Each row is a point on a landscape with many peaks, with its height.
From any point a climber steps to the highest of the 2 points nearest to it. It stops when none of these is higher. Distance is the straight distance between rows; heights are no part of it.
Fule (h 259): 149  131  123  129  141  137  120  99  94  137  130  104  183  115  112  182  120  134  134  130  172  124  96  124  156  109  139  132  109  185  139  132  124  113  117  143  116  160  148  89  149  138  119  127  126  120  121  119  132  110  160  113  135  196  119  121  107  138  132  141  125  111  151  175  156
goda (h 502): 124  183  108  159  200  98  118  129  159  129  108  136  103  165  107  135  137  93  136  155  137  151  142  104  122  183  138  102  177  137  117  179  137  87  147  146  96  143  55  146  92  158  116  161  139  128  106  143  139  139  143  146  87  67  104  103  149  154  150  112  75  130  110  109  169
nalu (h 309): 159  144  137  98  124  83  153  115  107  95  188  158  141  90  190  104  111  105  139  135  141  152  106  32  137  134  76  175  137  129  120  107  156  78  108  145  147  143  102  133  117  119  143  120  129  73  103  100  136  124  146  167  150  144  102  113  133  154  169  120  144  144  135  112  139
Lene (h 97): 99  67  189  107  105  122  164  140  102  110  99  157  135  144  129  83  119  91  136  165  112  122  145  117  153  127  101  120  108  127  139  110  101  138  116  80  148  101  189  101  100  116  87  148  98  146  139  93  147  120  108  109  195  115  121  173  140  122  144  130  155  159  104  96  120
lep (h 403): 106  117  108  124  73  180  186  123  143  150  111  97  182  128  115  179  106  152  119  139  146  126  76  124  169  107  99  161  93  142  125  78  98  141  123  128  158  164  151  113  171  90  118  140  155  128  139  100  102  110  116  111  159  145  116  117  122  129  101  96  112  113  107  121  164
bere (h 206): 125  131  165  87  86  112  109  132  127  106  77  124  90  105  130  102  106  152  123  116  115  144  120  143  109  119  105  126  139  64  113  119  131  111  125  122  132  93  94  201  158  153  159  107  122  107  113  127  130  80  130  142  130  109  109  167  131  127  154  111  119  109  111  74  108
berep (h 67): 94  118  146  135  116  139  156  105  125  131  111  139  123  123  142  80  119  106  129  117  128  105  113  131  150  117  122  125  128  131  158  135  109  191  134  178  143  136  146  175  197  108  120  94  185  147  90  106  121  93  92  136  139  154  122  102  147  164  130  79  157  129  129  143  138
mab (h 262): 129  128  140  133  118  111  104  127  125  196  126  147  107  122  164  131  131  159  123  133  137  132  155  149  101  142  140  112  141  144  130  162  80  145  141  129  138  103  167  165  163  149  119  115  143  110  161  140  157  118  117  110  70  90  163  158  115  97  122  158  117  155  139  143  134
Mit (h 192): 175  106  136  121  118  122  141  115  120  94  151  122  139  78  119  110  87  143  117  66  122  109  176  147  134  150  133  111  132  130  110  105  142  139  106  113  118  115  109  132  131  120  169  135  104  144  139  140  121  130  92  111  141  173  168  140  96  121  88  94  132  112  136  127  102
nof (h 47): 98  94  144  95  130  107  135  113  125  114  145  97  110  101  160  60  92  115  148  112  130  114  132  118  127  108  113  139  143  145  160  112  96  151  98  137  155  127  141  162  143  158  145  124  170  124  61  96  133  100  76  132  160  153  160  98  172  131  132  117  170  126  130  114  128
zekof (h 637): 165  136  130  147  187  144  88  151  123  104  159  101  118  125  122  125  157  146  130  167  149  137  117  126  120  150  153  109  133  133  94  144  148  142  143  92  108  141  147  81  42  160  124  148  77  97  156  136  92  175  185  126  108  152  131  150  125  120  137  209  100  118  123  126  160
lur (h 315): 115  96  127  132  132  125  102  147  121  112  143  145  135  116  119  87  142  149  139  146  88  140  156  172  108  120  104  142  137  102  118  158  147  139  142  119  128  88  100  121  53  110  121  91  39  124  120  140  105  145  153  123  184  130  97  132  86  134  109  131  154  121  112  109  113
lenur (h 467): 140  145  132  137  130  139  101  94  123  146  150  152  82  115  150  111  118  132  111  126  131  111  108  158  122  175  131  160  170  108  155  160  149  113  160  94  97  109  128  125  123  154  140  76  174  97  146  149  143  140  135  145  132  117  135  125  137  119  150  147  121  144  123  147  109
zupop (h 179): 83  147  114  139  85  117  147  126  171  154  69  123  185  127  112  126  145  157  118  144  123  128  173  115  110  100  83  144  139  138  121  109  111  149  92  124  168  122  126  130  105  99  78  124  90  117  165  126  126  168  123  132  164  66  123  86  107  141  111  124  141  139  126  143  150
Vasom (h 174): 156  97  137  119  136  111  133  130  136  111  142  125  54  114  122  90  94  123  121  60  108  107  166  133  123  164  128  127  161  90  129  128  126  146  150  100  104  111  72  133  114  117  154  154  143  152  116  148  132  148  91  100  125  116  199  111  145  95  122  109  135  122  128  133  81
dezas (h 559): 134  130  157  140  197  98  83  140  81  125  139  166  156  132  114  150  145  96  133  133  108  89  159  149  132  128  154  111  121  133  136  147  120  132  137  143  104  121  114  110  117  152  129  124  97  148  121  133  158  134  103  125  92  125  120  114  122  155  115  142  121  145  167  153  131
gorim (h 200): 80  116  127  140  74  139  144  118  162  167  73  101  134  152  83  144  168  154  113  143  106  117  142  124  126  105  116  134  114  113  117  100  123  119  137  81  152  84  133  146  74  124  116  137  105  143  157  134  155  172  149  140  173  74  117  110  136  114  134  160  127  117  93  148  152
Sadi (h 408): 164  162  105  164  185  123  105  133  115  130  142  129  113  143  102  148  127  112  152  81  180  156  125  98  95  183  144  115  132  117  112  158  191  122  142  122  103  154  109  109  145  137  172  174  136  133  138  169  97  128  152  130  89  136  136  112  145  111  125  130  95  134  118  127  139
bulug (h 161): 130  157  95  144  104  147  149  126  167  160  90  140  171  131  128  143  144  157  127  101  139  113  168  108  86  102  110  132  136  150  113  122  113  134  120  138  157  150  130  130  152  47  101  141  124  128  160  138  124  139  116  94  106  86  150  94  69  124  114  110  94  122  124  163  130
Dibef (h 368): 140  176  88  145  164  102  97  134  116  115  128  134  124  153  102  120  131  141  136  104  132  97  172  114  102  161  168  85  135  135  117  175  140  124  141  129  131  146  109  139  165  117  135  188  152  162  118  151  121  139  131  104  80  107  148  95  134  106  133  125  104  125  143  148  134
Motaf (h 197): 102  122  153  103  99  139  134  99  139  204  91  148  145  80  147  120  75  143  106  132  133  112  139  114  131  123  89  163  142  145  87  106  83  130  134  145  125  125  141  125  144  77  122  91  118  92  162  131  137  118  129  128  112  126  138  169  112  133  130  130  127  150  127  131  133
ruz (h 642): 90  145  94  132  121  129  132  117  114  120  106  163  129  173  124  149  184  133  104  159  78  81  167  180  116  122  151  94  137  108  170  155  67  98  178  96  121  86  99  119  94  133  145  124  158  140  141  141  155  128  151  140  154  114  94  124  128  122  135  141  134  117  128  153  140
fika (h 91): 129  110  159  145  118  155  147  115  144  142  149  102  115  107  141  115  106  113  119  95  139  104  93  118  165  134  125  152  100  138  121  109  121  157  153  138  113  145  131  143  199  117  127  113  156  152  112  99  155  123  76  116  118  147  153  109  135  147  107  103  123  148  164  147  113
Tuzi (h 256): 133  117  91  151  116  130  123  153  137  127  184  130  164  108  135  119  165  158  115  110  113  105  182  114  119  89  129  126  144  145  110  121  118  134  122  115  122  136  92  103  61  100  118  150  115  123  129  133  135  159  93  132  130  116  145  64  104  127  112  155  137  123  135  181  114
dure (h 152): 104  152  105  119  101  125  177  140  183  146  139  108  86  133  158  91  100  140  114  155  97  166  111  114  130  56  130  171  138  104  109  90  86  138  112  138  150  112  115  172  109  116  105  115  156  112  115  118  129  102  114  135  124  73  111  102  141  128  132  145  155  104  87  91  110
bes (h 410): 122  173  128  97  98  160  194  118  125  123  124  108  145  127  102  147  77  152  112  104  139  129  115  77  147  107  92  145  94  144  136  58  121  139  93  123  172  155  107  146  168  116  126  127  191  105  149  119  96  92  118  136  119  122  127  137  130  140  87  64  110  129  116  124  144
Mipez (h 640): 166  131  146  151  149  104  82  170  75  90  157  155  132  149  134  149  155  123  128  144  103  114  162  130  100  99  185  88  122  150  144  136  128  87  143  162  121  120  111  112  90  149  121  142  95  146  143  111  165  120  97  119  104  120  132  123  117  139  155  194  140  98  169  145  103
rur (h 308): 171  154  71  134  106  95  120  127  144  81  169  136  124  165  148  140  141  149  127  121  87  149  162  151  59  86  169  130  152  100  139  153  127  121  107  122  125  89  96  173  86  133  154  123  154  98  137  141  100  113  106  88  133  97  130  90  107  149  139  144  137  88  133  123  94
bitob (h 503): 75  107  158  139  116  167  164  139  149  171  92  127  144  135  82  155  119  134  107  165  118  111  107  131  197  123  107  142  108  132  111  79  104  159  132  122  131  124  157  124  147  92  109  115  100  147  146  102  154  146  141  125  141  106  116  119  101  151  94  110  110  137  136  139  150
rop (h 477): 193  147  170  115  160  133  95  154  120  105  129  180  106  144  189  73  103  121  165  107  129  173  119  138  111  168  126  151  149  89  105  148  110  136  115  136  114  102  119  112  147  108  132  101  81  84  151  97  100  136  129  115  137  116  132  180  124  134  145  107  146  113  124  84  104
muvop (h 84): 138  138  95  126  112  149  155  99  143  150  117  152  166  173  161  122  119  162  112  113  123  119  144  194  121  124  136  99  139  119  118  116  104  162  147  123  122  125  137  103  173  100  138  115  174  107  176  124  103  127  111  91  144  144  155  127  99  91  90  86  115  120  150  135  130
pup (h 120): 174  132  177  121  143  152  121  152  120  114  153  109  101  86  140  148  83  125  130  95  160  131  87  126  176  161  102  184  125  90  123  81  141  159  149  105  129  141  137  114  187  143  158  125  145  126  99  92  125  135  93  138  108  149  185  152  150  135  101  109  137  132  164  112  94
mek (h 364): 166  129  148  104  107  112  157  133  112  47  151  143  129  103  203  110  136  86  143  162  103  156  86  80  134  110  99  157  142  58  114  125  128  88  101  132  150  85  114  156  119  119  179  107  113  97  97  102  144  112  121  168  180  102  79  115  159  151  175  124  145  90  141  100  117
sez (h 172): 132  123  103  138  133  131  131  157  160  114  82  85  165  169  89  165  114  151  136  113  155  152  141  131  100  105  128  142  110  166  121  88  130  156  132  139  141  148  131  103  156  105  111  169  50  144  114  152  105  128  136  125  151  120  148  151  134  121  117  95  119  79  117  94  124
pip (h 521): 147  184  120  109  133  118  201  142  135  107  123  103  157  143  136  169  91  140  103  159  125  134  119  72  162  84  108  181  131  154  138  94  99  118  86  119  161  147  118  135  123  117  111  139  165  103  146  120  150  104  118  133  102  81  108  136  129  171  107  97  125  121  169  116  154
detu (h 196): 99  118  78  102  100  125  153  142  120  96  80  100  173  176  74  159  152  159  132  130  133  101  133  132  127  98  106  108  91  152  145  125  152  148  112  120  178  154  168  125  185  139  119  162  113  151  100  130  121  136  132  129  151  141  140  115  144  119  105  70  140  94  123  118  126
guvo (h 220): 157  125  97  130  143  112  140  64  103  136  146  144  150  117  133  116  96  110  116  79  142  128  162  121  107  126  137  110  122  165  144  168  136  132  114  139  86  160  95  121  152  105  141  118  178  125  140  146  114  98  146  108  128  181  128  133  107  126  117  67  115  133  130  165  144
zaz (h 415): 143  137  158  136  165  104  21  112  115  136  152  135  144  105  104  134  115  88  136  101  199  101  122  123  89  172  147  115  120  128  130  169  192  91  122  140  92  182  119  146  142  179  108  104  118  178  113  146  125  114  134  113  69  141  130  116  125  147  152  120  94  162  137  123  155
Gepan (h 119): 106  88  175  111  119  143  180  146  108  187  149  137  145  87  137  140  128  123  103  117  89  119  157  156  155  95  135  111  114  165  129  103  57  146  131  150  141  101  164  122  97  96  128  119  122  135  150  83  165  98  82  90  130  101  144  148  86  109  115  149  147  132  127  174  112
kuv (h 33): 133  120  95  119  135  92  111  114  140  102  150  105  101  117  142  65  84  131  137  81  134  139  137  119  65  132  131  151  163  132  137  146  147  139  105  126  117  132  101  179  128  161  129  135  141  139  74  148  129  114  114  158  150  136  156  100  166  140  142  108  150  125  108  80  118
boseb (h 417): 192  137  164  107  118  121  115  150  106  51  117  139  124  132  177  101  147  138  156  171  109  172  104  123  129  109  120  147  153  70  114  130  134  118  87  116  149  103  114  145  142  164  155  101  77  77  123  78  101  142  135  124  157  102  115  140  149  146  146  113  144  105  156  71  82
fesak (h 263): 148  108  133  100  115  111  142  114  85  75  172  120  117  91  141  114  147  112  124  131  145  112  112  52  159  140  78  138  139  141  112  96  178  98  128  99  147  117  121  138  79  146  140  133  153  119  113  117  138  154  140  169  137  149  121  105  140  149  136  151  137  154  147  114  148
beli (h 156): 116  99  132  145  138  136  120  127  141  191  163  139  76  107  106  129  99  128  107  53  107  105  156  172  118  145  160  149  143  95  117  158  101  141  156  104  128  129  88  137  65  99  125  124  149  164  163  148  137  119  83  87  121  121  177  148  127  107  104  150  141  135  126  148  104
Nekat (h 102): 122  74  152  139  93  148  179  143  136  118  105  144  161  142  120  129  143  124  114  137  96  118  152  136  155  78  133  87  118  159  128  94  63  144  113  122  139  112  163  106  106  115  125  143  96  129  144  94  156  97  75  73  182  138  139  131  124  128  119  124  135  108  114  125  112
mikur (h 160): 157  88  142  118  126  125  153  126  106  104  190  103  86  104  161  99  108  130  155  141  129  131  92  125  177  113  121  184  131  65  128  99  155  157  119  111  128  111  150  104  137  140  157  102  136  92  80  80  111  154  99  121  143  153  146  130  163  120  102  138  167  141  124  119  63
notup (h 173): 152  110  120  157  128  177  122  104  142  177  115  133  110  109  121  142  121  106  89  96  166  140  111  101  115  116  185  106  80  150  108  129  127  116  166  120  131  153  138  126  141  91  145  133  154  154  163  162  119  95  142  118  108  189  148  129  119  99  168  144  94  129  152  207  142
rogi (h 281): 92  66  121  119  144  125  83  125  111  80  112  129  151  149  95  97  120  114  146  146  102  135  130  165  118  128  140  144  114  106  175  143  141  135  118  131  100  123  125  105  111  156  118  95  58  166  85  155  118  113  158  134  161  170  91  173  103  153  125  126  174  127  95  110  122
led (h 280): 137  138  75  132  93  112  139  112  144  106  158  129  136  119  162  90  148  168  113  128  84  106  174  151  94  78  128  114  167  110  137  143  119  146  142  113  144  113  85  134  66  132  131  96  166  126  154  140  136  141  102  122  138  99  144  81  103  124  127  134  166  124  139  152  116
zanu (h 566): 154  135  120  166  191  141  88  171  69  106  180  153  112  157  152  148  140  121  142  166  123  122  157  135  95  107  180  93  100  141  128  162  125  93  154  124  113  117  127  72  64  159  128  168  93  141  156  120  132  146  163  121  104  143  128  143  132  84  149  221  112  108  126  158  159
rofug (h 550): 139  129  139  138  138  133  107  126  97  121  133  172  95  169  138  124  167  106  122  160  110  117  151  183  133  152  158  118  153  105  171  152  99  89  158  87  125  85  103  125  103  149  125  86  154  94  168  123  151  151  151  146  128  88  127  137  142  126  159  139  112  146  139  142  118
taka (h 214): 143  190  130  136  131  130  121  148  149  126  91  132  176  133  160  112  148  127  176  134  127  157  107  103  120  130  86  170  141  173  140  136  126  141  128  174  122  200  127  41  148  83  98  118  90  108  125  128  71  167  156  133  119  143  137  108  88  147  107  99  134  145  103  100  142
Reve (h 343): 99  146  156  115  147  81  110  127  141  120  132  114  89  98  119  138  120  135  110  113  160  138  113  63  137  169  107  139  138  153  121  125  155  93  113  158  115  149  101  175  112  161  98  128  142  121  98  143  138  106  153  161  104  127  105  115  154  157  150  130  91  138  115  90  171
fiv (h 484): 128  128  138  167  187  113  56  128  90  124  127  114  141  106  83  134  132  105  122  134  157  71  114  129  145  165  132  108  130  123  117  165  151  96  141  133  97  177  105  105  121  188  106  126  121  169  100  145  155  131  113  155  69  139  110  116  126  157  154  154  107  155  135  159  175
vore (h 226): 126  116  80  130  134  134  127  120  136  130  109  101  194  152  93  195  139  173  140  106  162  130  143  149  112  101  132  117  118  143  131  120  96  119  82  105  165  156  184  123  161  121  120  153  138  151  107  117  133  112  146  95  119  169  119  137  119  120  111  112  123  81  144  172  133
Nez (h 342): 104  105  139  101  121  115  107  123  103  100  137  147  92  142  160  97  104  86  146  141  121  162  91  127  117  142  113  150  104  80  163  142  161  121  113  106  133  83  162  164  131  144  87  121  166  122  141  114  113  76  162  155  174  145  91  165  170  125  148  139  147  157  106  81  101
susod (h 105): 124  143  100  160  94  151  187  108  162  133  102  128  100  182  153  130  150  124  113  171  98  117  123  168  111  110  149  121  146  119  139  135  105  154  133  113  129  108  138  146  152  110  118  108  206  118  138  124  128  109  128  115  162  106  131  105  150  100  104  100  134  101  128  142  118
pek (h 202): 126  119  149  109  107  171  132  114  133  182  108  141  148  136  110  184  159  136  107  87  162  139  113  149  146  94  198  93  70  147  115  135  100  119  144  148  168  159  207  111  183  112  161  160  179  150  142  138  115  100  156  94  89  170  150  150  129  102  146  140  109  101  154  194  127
luguz (h 144): 100  112  154  111  118  115  112  144  117  143  121  108  185  130  120  112  120  137  160  154  150  148  109  134  128  127  70  176  122  113  124  108  156  154  117  154  155  130  192  108  174  87  80  101  90  106  132  118  99  150  148  131  160  114  135  166  116  139  96  93  153  171  117  86  101
big (h 331): 106  96  183  92  71  177  133  118  128  168  92  134  133  89  100  170  131  123  87  90  116  129  120  168  183  159  126  93  104  125  108  107  120  117  144  148  130  113  161  128  142  131  172  98  124  148  135  133  142  128  134  122  101  173  117  177  115  117  117  153  148  126  153  136  112
Namo (h 286): 126  124  148  102  125  127  115  134  88  97  124  129  116  91  108  147  132  146  130  129  124  101  115  76  154  168  93  109  118  142  124  111  162  113  135  143  120  126  105  151  167  166  150  140  154  115  98  126  138  127  135  178  94  163  120  125  146  151  132  156  121  132  151  118  150
Domuv (h 411): 156  125  134  141  186  129  164  171  148  107  131  149  98  150  124  140  121  100  131  147  120  174  127  113  131  151  158  128  133  137  129  135  137  154  138  134  87  121  106  130  130  112  122  150  93  132  134  119  138  141  110  128  129  98  143  116  137  149  124  109  112  114  134  108  107
lirup (h 354): 94  158  82  102  136  138  188  94  166  133  97  100  86  146  106  181  106  142  102  150  146  150  137  66  136  123  143  94  103  185  127  111  131  109  110  127  139  139  113  143  118  135  146  189  162  116  113  150  128  117  185  153  131  152  85  111  143  111  116  109  108  73  118  123  187
Pade (h 211): 92  75  133  102  67  133  154  134  120  111  140  93  105  104  155  107  117  136  150  133  127  130  101  154  132  86  98  149  128  90  123  109  163  130  115  101  157  101  196  130  131  150  143  89  159  80  105  95  118  115  101  119  163  156  102  120  161  112  128  162  160  144  117  110  76
tet (h 449): 176  206  104  166  207  83  103  126  104  104  166  136  125  135  145  148  122  116  158  119  171  147  142  113  106  193  156  103  155  139  138  194  157  82  151  129  89  150  99  105  108  143  156  134  165  95  139  139  119  132  132  130  74  83  121  101  129  165  149  101  67  148  130  145  128
nika (h 257): 115  168  124  109  160  119  117  135  110  120  107  114  169  113  118  131  137  164  167  126  116  138  140  87  146  104  100  132  136  150  145  103  144  129  108  190  123  189  106  82  150  138  119  137  95  106  84  140  98  137  163  136  83  143  106  134  117  128  76  129  145  133  118  129  141
Miz (h 181): 109  144  140  137  146  133  164  129  151  127  113  125  170  143  129  132  141  131  149  164  116  146  96  110  155  140  91  163  99  163  141  106  161  164  117  145  112  154  159  43  122  91  64  134  82  127  140  120  89  172  161  123  160  127  128  136  108  127  97  118  135  175  111  106  148
zutof (h 470): 171  146  71  130  144  142  125  128  105  90  147  128  144  125  79  141  132  113  150  119  143  145  121  115  143  188  110  103  128  131  123  146  207  129  135  86  92  172  128  95  126  124  157  154  106  115  140  150  110  169  159  169  152  177  120  125  108  106  142  109  88  128  128  138  137
rega (h 273): 90  114  139  92  91  113  161  110  128  127  122  131  110  105  206  105  106  128  149  173  120  135  85  121  116  118  99  190  110  84  132  107  130  118  101  138  179  70  163  161  138  121  129  106  165  76  133  112  107  86  131  139  176  159  81  115  174  111  161  140  174  141  108  69  109
Netib (h 20): 152  100  83  129  126  136  117  123  151  123  166  92  111  150  137  98  93  135  131  72  130  132  124  148  64  97  143  145  130  128  149  134  197  169  123  124  109  125  127  135  142  140  144  125  124  146  95  136  114  122  108  153  127  127  188  140  152  108  98  107  141  120  96  94  80
dopob (h 177): 155  148  114  89  101  101  140  148  153  118  140  109  81  114  172  96  86  124  117  135  91  161  95  132  122  73  132  177  160  61  112  119  98  101  96  135  156  108  73  199  132  126  152  87  141  97  108  108  109  77  125  131  139  71  103  138  158  141  158  126  127  103  110  73  79
movu (h 641): 116  106  135  137  113  148  137  131  147  188  133  124  172  131  111  198  147  120  129  150  121  117  98  185  166  146  124  120  111  111  115  121  103  157  136  121  118  119  181  113  143  100  106  100  108  150  179  116  160  167  132  101  120  138  119  168  83  108  85  140  122  192  169  156  150
Senak (h 299): 118  135  131  154  136  134  103  102  124  179  119  121  154  130  144  158  123  159  137  139  169  127  112  172  122  107  160  133  132  174  153  153  113  117  127  127  111  135  169  128  176  143  136  108  156  108  133  143  155  110  129  136  75  146  128  133  127  136  140  146  108  140  141  174  146
vamul (h 275): 60  162  100  125  204  101  140  96  78  130  122  154  115  111  73  127  140  81  123  133  102  96  138  109  177  170  137  81  144  117  155  163  109  109  159  175  97  143  75  129  111  148  157  154  162  174  88  167  138  131  134  174  89  133  99  119  156  109  112  119  116  141  110  156  180
Ded (h 400): 100  155  147  156  156  85  100  95  168  161  109  127  108  121  125  123  110  86  110  119  142  143  122  87  108  120  132  143  122  133  152  155  134  99  114  157  109  174  83  151  116  151  66  114  123  145  116  154  135  88  145  134  123  102  93  125  111  151  157  144  112  142  100  136  160
libin (h 221): 87  112  109  136  140  125  136  159  131  92  96  113  136  152  59  156  153  124  125  167  89  95  147  112  139  128  105  103  123  124  125  108  108  117  144  100  138  99  114  132  77  132  124  172  104  186  100  121  154  186  123  156  152  85  105  83  139  136  126  140  121  122  123  142  144
vazu (h 347): 145  138  120  141  97  140  86  88  109  139  106  112  148  98  162  129  159  151  118  113  178  61  135  131  107  129  131  103  122  179  133  157  149  92  158  105  146  141  135  128  161  159  128  101  167  114  139  145  137  126  126  141  90  172  140  87  121  122  178  173  122  140  155  162  142
pefo (h 239): 122  178  167  98  155  135  88  141  83  113  141  137  121  103  113  101  134  148  147  111  105  109  154  98  162  132  129  87  133  154  127  108  156  129  146  187  138  140  90  117  135  178  155  150  138  128  109  147  115  139  135  149  72  149  124  132  146  91  104  159  135  136  125  118  160
dugu (h 171): 130  163  80  117  89  142  160  105  142  136  120  147  151  141  121  106  159  119  101  88  118  107  167  78  103  82  121  89  123  135  128  114  152  134  126  113  159  147  117  126  149  90  158  173  179  158  148  146  107  135  127  119  106  106  142  70  101  87  133  90  98  102  127  178  131
sulig (h 504): 143  67  115  124  82  155  127  129  154  169  139  102  160  124  152  106  156  131  150  149  155  135  65  192  130  139  114  140  132  122  99  137  118  166  137  99  122  134  193  96  153  108  114  103  102  143  150  114  126  160  97  109  141  161  164  163  98  107  103  138  137  168  157  113  99
zok (h 401): 143  130  103  157  112  157  128  107  133  130  125  119  87  121  153  132  157  105  106  151  167  88  96  143  139  162  142  119  147  152  133  135  132  112  181  122  90  125  126  107  144  150  141  91  192  115  136  155  157  158  124  165  130  145  140  79  153  112  176  144  111  121  137  161  146
lasi (h 117): 98  77  160  103  118  100  128  157  129  149  117  106  141  132  100  86  112  112  150  146  146  130  141  151  135  107  94  150  125  125  126  111  140  157  112  101  156  99  193  116  112  112  88  147  65  142  137  101  116  185  94  130  159  97  156  199  144  137  95  107  149  167  119  85  86
durel (h 332): 99  117  164  119  145  112  44  104  111  130  125  102  121  126  116  138  129  131  123  126  170  98  99  165  117  183  153  110  107  125  127  153  161  113  116  148  131  133  179  179  177  195  110  96  140  182  96  127  124  116  133  106  72  161  128  127  142  145  128  179  129  139  137  117  129
zan (h 243): 113  122  136  103  120  93  89  130  114  61  130  135  118  137  101  112  109  152  132  154  125  145  139  157  97  108  140  145  113  80  140  126  175  105  101  120  126  101  118  172  114  176  148  100  85  112  89  144  116  86  160  137  135  148  94  193  116  157  113  121  158  118  107  80  115
Kiruv (h 310): 75  132  79  131  186  123  152  98  122  146  109  108  126  147  71  165  130  135  135  129  106  123  130  110  171  143  145  105  113  134  143  128  135  125  116  142  114  157  108  109  112  121  135  175  123  130  104  171  125  132  171  154  131  144  86  125  135  116  103  120  122  126  102  166  175
Nirek (h 129): 90  121  122  142  107  135  174  129  161  148  101  127  43  172  158  86  110  116  123  170  122  135  103  133  143  115  133  158  162  104  140  120  77  155  149  133  143  111  113  184  136  121  93  102  201  116  132  115  131  122  121  131  148  81  122  108  203  127  132  120  157  124  98  94  115
zuf (h 339): 168  185  89  123  156  80  89  147  114  85  161  125  147  151  126  136  141  176  144  103  119  137  187  160  75  130  156  110  152  112  133  144  153  113  104  135  132  104  98  143  133  139  133  165  121  129  122  122  113  138  123  106  97  112  136  89  114  128  122  106  100  103  142  143  116
famu (h 255): 91  118  166  90  83  153  116  128  134  199  125  131  163  93  106  187  157  127  104  72  157  125  113  179  153  136  148  93  84  136  108  125  118  126  118  181  172  137  188  142  159  138  164  128  137  171  123  137  129  113  149  103  30  134  159  167  134  114  113  150  147  165  150  181  131
mozi (h 237): 115  116  103  160  148  152  117  176  149  119  135  109  144  144  94  148  189  147  142  154  111  102  157  142  136  123  132  115  141  130  94  114  116  150  140  131  122  95  106  93  85  111  119  175  79  148  130  131  149  183  106  118  160  91  148  46  111  152  122  153  116  103  142  131  147
digog (h 409): 111  178  143  139  142  161  179  124  160  142  88  133  87  158  118  185  127  120  105  153  111  131  121  79  147  106  158  121  128  173  125  97  81  142  124  143  130  126  115  157  145  140  109  165  181  99  104  147  142  89  160  146  110  98  113  135  157  133  137  145  98  85  110  119  179
vugug (h 372): 165  130  133  147  159  136  150  165  124  78  160  164  118  182  131  104  168  77  157  168  92  166  104  133  109  151  119  116  125  128  143  140  148  137  133  105  89  126  146  84  81  128  120  145  54  149  149  97  112  161  107  141  191  118  112  126  117  129  145  102  140  113  130  69  100
Suba (h 414): 148  120  177  117  141  124  95  117  128  104  129  179  106  134  158  94  123  92  134  132  135  178  105  115  136  162  128  162  108  125  139  126  146  131  99  144  90  130  142  108  140  117  107  130  104  112  140  115  113  105  170  134  171  149  103  171  124  128  145  124  145  137  100  104  120
simeb (h 412): 136  69  163  120  47  164  131  150  157  169  89  106  122  93  109  151  130  126  129  131  122  132  89  169  160  131  127  127  111  93  99  103  116  132  141  120  117  129  157  123  159  125  145  106  91  140  118  106  142  145  88  103  154  156  133  177  108  120  119  143  141  124  146  95  85
kal (h 543): 174  143  109  174  172  157  82  146  130  95  187  103  117  118  100  135  171  136  161  161  141  181  100  119  131  195  115  107  139  123  101  138  206  85  160  97  81  146  111  86  53  163  164  135  96  114  149  150  108  168  157  164  143  163  90  143  117  122  150  148  114  122  107  102  137
zukil (h 193): 161  115  99  148  99  149  159  85  119  160  158  155  113  135  124  125  138  110  93  69  132  104  137  99  108  94  159  91  82  157  139  150  139  114  149  112  129  141  120  140  137  78  156  162  188  169  162  151  118  113  138  98  130  146  137  124  94  85  141  108  115  108  113  203  123
tusob (h 454): 147  158  139  160  139  112  122  151  142  113  101  148  133  147  134  125  152  119  121  146  120  151  135  72  121  139  124  112  140  140  130  151  120  100  123  148  109  137  78  116  89  120  102  134  103  128  149  125  132  147  141  151  124  82  98  97  115  165  144  130  98  150  124  149  130
ruk (h 139): 90  96  152  144  146  112  138  124  158  202  149  118  133  112  114  147  92  115  122  74  109  134  145  201  132  134  157  118  133  137  130  142  58  162  124  134  132  118  143  160  92  98  118  134  116  162  140  115  159  92  82  67  110  119  164  170  116  128  101  136  137  147  138  133  114
lomis (h 341): 130  92  130  139  109  136  119  159  142  86  120  147  123  155  150  75  169  95  125  165  91  159  129  137  113  114  107  133  138  104  122  121  118  126  130  111  117  92  115  109  80  124  105  121  53  122  120  130  136  147  134  137  227  110  128  128  120  145  177  100  150  119  114  90  118
dip (h 231): 119  132  147  119  82  124  105  149  130  225  108  135  88  75  170  142  84  147  105  129  155  129  127  136  115  153  125  133  152  151  113  139  69  136  126  160  133  133  140  156  157  116  124  97  87  107  163  155  155  107  123  113  51  117  168  211  118  108  163  174  139  160  142  120  148

Call two points neighbours if one is among the 2 nearest of the other. Go from one point of each pair to the other, from neighbour to neighbour, staying as high as possible. Name the lowest point that can't be avoided.
Mipez / nika => pefo
goda / Mipez => Sadi
Mipez / rop => fesak
pip / movu => lep
zekof / Mipez => zanu

For each start below, name the point where the climber stops.
kuv => rop
notup => movu
susod => goda
